The views of a scene show one set of named points, each view turned or mirrored, and shifted as a whole, with a little noise and some points left out.
In the rows, zero is written as 128.

Scene 1
View 1
j243: [131 103  99 116 116 131 128 121 131 131 102 122  75 133 137 153 140 114
 121 118 101 114 121 124 109 126 114 124 145]
j735: [119 105  98 121 121 142 148 120 143 143 132 143 114 127 114 157 158 125
 119 122  95 145 134 100 110 140 118 131 151]
j293: [123 124 110 119  99 143 153  95 130 128 101 110  78 135 182 142 159 131
 148 149  90 113 152 134 120 141 107 132 160]
j903: [143 105 123 109 128 116 138 136  95 129  97 177 100 101 117 106 156 104
 150 152  94 137 108 103 101 127 130 127 146]
j135: [138  97 112 108 128 127 130 144 132 135 100 145  94 118 112 134 137  99
 123 127  99 118 116 100  96 113 126 118 142]
j806: [147 115  98 126 117 122 157 134 121 141  86 139  98 121 165  80 164 130
 125 145 108 120 156  98 127 122  93 131 189]
j516: [108  92 120  86 121 167 124 135 189 137 128  96  88 138  98 231 113  79
 113 114  71  91 120 115  66 112 155  97  99]
j518: [137 113  98 124 105 128 148 127 139 145  79 111  78 139 176 106 153 114
 118 143  90  89 157 116 119 128  92 119 183]
j261: [139  95 118  96 125 132 120 147 142 133  92 130  79 122 111 155 121  86
 121 122  96  98 112 109  84 103 133 105 128]
j445: [143  87 126  94 133 121 114 161 130 136  84 149  81 113  95 142 119  66
 124 130  86  93  95 102  73 103 141  99 123]
j388: [117 114 121 102 115 158 158 123 165 138 119 120 109 125 139 160 150 112
 138 148  80 114 154 104  93 123 132 119 141]
j592: [135 113 106 120 115 129 151 124 127 137 102 137  96 123 147 116 157 124
 130 140  98 123 141 105 115 130 109 130 166]
j961: [128  93 105 117 113 118 108 122 117 134  86 122  52 140 129 164 129  85
 117 122  81  91  92 140  97 136 119 107 137]
j661: [152 100 106 113 119 114 121 143 118 135  68 129  66 128 143 110 131  97
 119 127 105  88 118 114 105 106 110 113 160]
j355: [137 123 107 112 103 143 135  99 125 111 103 110  68 127 167 155 143 155
 149 117 131 132 144 136 125 113 110 143 141]
j36: [152 108 138  90 122 120 120 135  98 108  79 152  67  99 132 124 130 100
 165 142 112 115 106 122  90  95 138 121 121]
j911: [138  95 124 105 128 114 121 134  92 125 105 178  87 105  96 135 142  95
 146 135  92 140  82 112  93 127 138 123 126]
j158: [137 102  95 122 111 124 111 115 120 126  95 119  58 136 140 160 133 119
 119 105 110 113 110 136 114 122 109 123 143]
View 2
j961: [147 131 125 118 124 107 136 116 135 137 135 122 137  79 138 150 130 115
 171 163 130 192 121 134 108 117 125 106 144]
j518: [131 120 141  91  89 111 158 117 129 131 117 128 141  97 132 110 156 159
 116 117 117 155 152 170  70 147 125 135 136]
j261: [162 128 142 135 107 118 117 127 112 122 115 122 121  95 119 137 141 103
 153 175 118 158 152 127 120  93 162 110 123]
j903: [173 137 128 100 113 115 119  96 141 148 104  97 104 103 158 138 155 128
 161 117 152 113 168 104  92 105 129 114 112]
j293: [122 122 104 127 102 117 162 111 143 139 108 115 127 106 147 116 159 177
 118 140 148 145 138 163  85 156 135 127 153]
j158: [146 143 129 126 127 112 136 123 116 149 128 124 129 109 148 139 144 121
 150 155 142 178 116 143  82 139 140 102 147]
j36: [156 124 118 103 140 110 129 110 145 126 111 104 110 119 133 129 142  98
 134 144 164 141 168  95 105 104 148  91 109]
j735: [166 147 134 147  80 129 118 109 106 159 104 113 110 101 159 139 172 158
 168 147 128 121 137 151  87 124 151 132 139]
j135: [165 131 143 111 103 117 122 116 120 134 111 117 121  98 133 133 150 122
 149 141 126 143 156 130  96 107 146 118 120]
j661: [153 127 150  82 117 104 137 120 125 132 125 125 135 101 126 128 139 111
 135 130 127 168 152 134  83 121 129 112 120]
j911: [181 145 124 115 125 115 108  99 135 151 112  99 103  99 158 152 149 111
 184 139 157 130 152  96 106  92 133 103 117]
j445: [176 123 146 111 114 109 109 119 126 120 118 115 122  83 120 147 132  86
 172 163 120 158 165 105 128  76 145 108 108]
View 3
j903: [180 141 173 151 132 139 136 112 153 143 108 176 115 137 132 125 100 150
 127 166 158 134 136 120 109 160 146  89 126]
j592: [145 139 158 141 145 151 118 127 158 152  82 147 112 135 121 152 108 147
 119 167 135 125 104 123 119 136 136  90 122]
j158: [107 134 136 140 159 138 108  97 148 118 115 153  93 149 131 126 132 135
 100 149 118 103 100 143 138 161 136  98 125]
j518: [108 144 152 137 161 169 111 133 165 165  75 142 112 124 108 170 110 138
 110 163 122 109  90 135 149 110 133  82 129]
j261: [104 129 151 169 159 125 149 111 155 107 116 187 109 151 140 154 131 101
 131 169 155 110 130 129 151 172 135 112 123]
j355: [116 123 135 136 154 130 100  97 132 133  66 117 106 166 117 136 123 136
  97 160 110 130  82 135 107 153 128 117  99]
j735: [149 132 147 137 141 136 111 149 152 114 111 155  93 149 139 165 130 135
 149 164 127 123  86  93 115 165 128 103 129]
j388: [120 132 158 142 149 148 124 140 159 119  81 155 117 160 118 188 133 100
 143 167 147 135 108  86 129 151 128 120 114]
j135: [136 133 154 159 147 134 140 123 154 124 113 182 105 139 142 146 118 127
 134 173 148 115 121 125 135 163 135  93 129]
j293: [119 141 155 121 155 167  94 116 154 147  67 122 113 156 101 159 125 131
 102 147 119 132  93 110 122 129 133 105 112]
j445: [123 137 166 175 152 131 161 105 162 112 134 211 112 138 141 137 121 107
 127 168 172 108 157 134 158 172 144  98 133]
j806: [146 141 152 143 147 154 116 135 153 181  64 135 115 117 116 154  89 165
 116 180 123 120  88 146 116 112 134  75 124]
j911: [176 139 166 154 133 131 134 100 152 119 134 188 107 146 143 110 116 142
 123 155 160 125 147 119 116 182 149  93 127]
j516: [ 70 126 147 157 165 128 137 118 158  60 132 189 100 179 137 183 170  59
 144 155 155 116 128  86 168 191 128 141 123]
j36: [144 133 166 163 146 128 146  78 147 138  95 172 126 155 125 113 107 125
 100 168 162 131 155 147 120 164 148 105 109]
j961: [102 143 155 142 161 155 111  90 163 109 134 176  96 145 127 127 138 122
  99 134 137  99 126 131 164 161 144  95 134]
j661: [116 139 152 159 161 146 134 105 158 148 102 173 111 124 124 136 109 137
 104 166 139 101 120 158 153 138 139  81 132]
j243: [115 132 144 143 155 139 112 113 150 121 109 157  98 149 130 144 128 128
 114 154 127 112 102 127 137 157 134 102 126]
View 4
j592: [126 163 133 131 144 138 101 164 119 121 133 142 173 145 114 122 127 107
 139 111 103 103 153 128 135 143 139 106 145]
j445: [158 117 162 175 116 147 122 127 151  88 105 146 149 124 121  80 110 104
 160  65  96 102 102 117 121 150 178 142 106]
j135: [143 142 157 155 131 141 107 148 141 105 116 135 164 129 116  98 120 104
 143  89 106 105 122 126 136 140 160 121 128]
j158: [132 149 159 146 149 125  99 140 146 111 128 124 179 104 142  89 125 132
 149 109  81  94 161 117  90 134 154 114 149]
j388: [132 177 130 129 132 165  86 138 145 128 139 130 137 175 109  95 132 122
 134 110 122 103 141 114 131 149 181 102 133]
j516: [157 145 157 160 119 176  84 108 200 119 141  99 115 147 134  36 126 140
 138  94 119 102 119  93  92 147 237 110 113]
j243: [132 155 152 142 144 136  96 143 145 116 132 127 170 124 132  93 125 125
 145 107  93 100 154 119 106 140 160 111 143]
j661: [132 136 147 156 137 121 122 143 113 101 128 157 188 124 124 112 109 107
 158  88  91 101 138 124  94 155 151 129 136]
j961: [142 124 143 156 136 141 111 135 155 110 126 133 156 104 153  85 118 127
 165  94  65  94 153 107  82 149 167 126 123]
j36: [142 160 162 152 135 127 120 107 131  71  80 160 160 139 111 101 118 130
 167  78  80  90 131 133 134 132 140 137 135]
j518: [112 159 116 128 144 130 109 162  97 131 159 158 184 153 122 131 116 108
 146 109 103 103 163 118  88 165 150 109 147]
j355: [117 197 157 124 162 118  85 127 134 108 122 129 183 138 121 100 135 153
 139 124  93  91 180 126 104 126 143  99 175]
j261: [148 141 163 162 127 144 105 123 156  98 121 130 154 138 119  74 118 120
 144  81 112 102 116 114 108 146 188 125 127]
j911: [157 136 158 155 128 145 111 144 154  92  79 135 148 108 125  97 126 107
 157  86  73  97 127 136 166 124 133 131 120]
j903: [144 147 143 145 133 144 113 153 129  97  87 150 155 129 113 120 126  97
 155  91  85 101 133 140 170 132 122 125 126]
j806: [115 163 128 128 148 125 110 176  88 122 139 161 195 151 105 147 120  94
 139 111 108 106 154 137 130 153 124 110 152]
j735: [136 162 146 135 141 157  80 173 151 135 133 109 157 130 121  99 139 106
 123 118 114 109 146 124 152 132 156  96 140]
View 5
j961: [157  86 125 171  94  96 159 102 148 116 100 131 140 110 174 118 125 138
 137 126 127 112 142 104 145 102  97 153 137]
j592: [136 122 110 162 101 138 158 154 141 122 126 111 161  80 167 126 123 110
 137 159 129 120 163 129 135 163 105 125 167]
j518: [149 134  98 156 120 135 156 117 108 127 101 132 156  89 164 116 105 121
 128 160 132 123 164 142 140 172 125 120 168]
j388: [124 105  82 169  82 128 162 174 114 131 112 108 175 115 132 123 121  96
 135 140 134 100 137 100 128 156  91 128 145]
j911: [147  91 147 172  75 115 151 168 192 118 147  87 126  95 170 136 149 127
 157 148 129 116 149 111 138 117  84 172 138]
j355: [159 103  90 173 127 141 184 143 150 122 108 116 193  77 182 132 143 115
 147 138  82 117 152  85 126 146 114 107 179]
j293: [143 120  87 147 116 144 159 144 124 127  91 128 184  83 161 124 107 124
 146 150  99 126 162  93 136 156 108 110 162]
j36: [182 101 118 167 108 124 165 163 171 142 132  82 117 111 162 134 155 133
 164 148 105 114 137 101 132 134 119 176 148]
j243: [147 101 110 176  99 116 169 127 143 116 113 119 165  94 173 124 134 115
 134 135 123 109 148 108 134 131  99 130 158]
j516: [125  63  81 203  59  81 177 141 112 122 101 119 177 149 133 114 143  91
 115  99 150  73 102  78 123 107  71 142 128]
j806: [146 144 115 156 118 150 157 146 134 127 132 111 152  68 173 125 120 111
 135 175 133 127 175 156 140 184 124 122 179]
j261: [155  87 105 193  83  98 172 142 139 129 123 101 138 131 153 122 149 105
 131 126 145  89 124 112 128 124 103 159 142]
j903: [147 114 139 159  84 132 148 177 176 126 148  87 127  87 165 136 135 124
 157 166 129 122 159 123 139 144  94 163 147]
j735: [110 100 111 178  75 128 159 166 147 106 134 111 184  81 166 128 131  95
 128 144 143 105 151 114 130 143  75 118 159]

In a view up to two points have been moved. Name them for each view, in the order of its rows, or write -.
view 1 -> j261
view 2 -> j135
view 3 -> j592, j806
view 4 -> -
view 5 -> j516
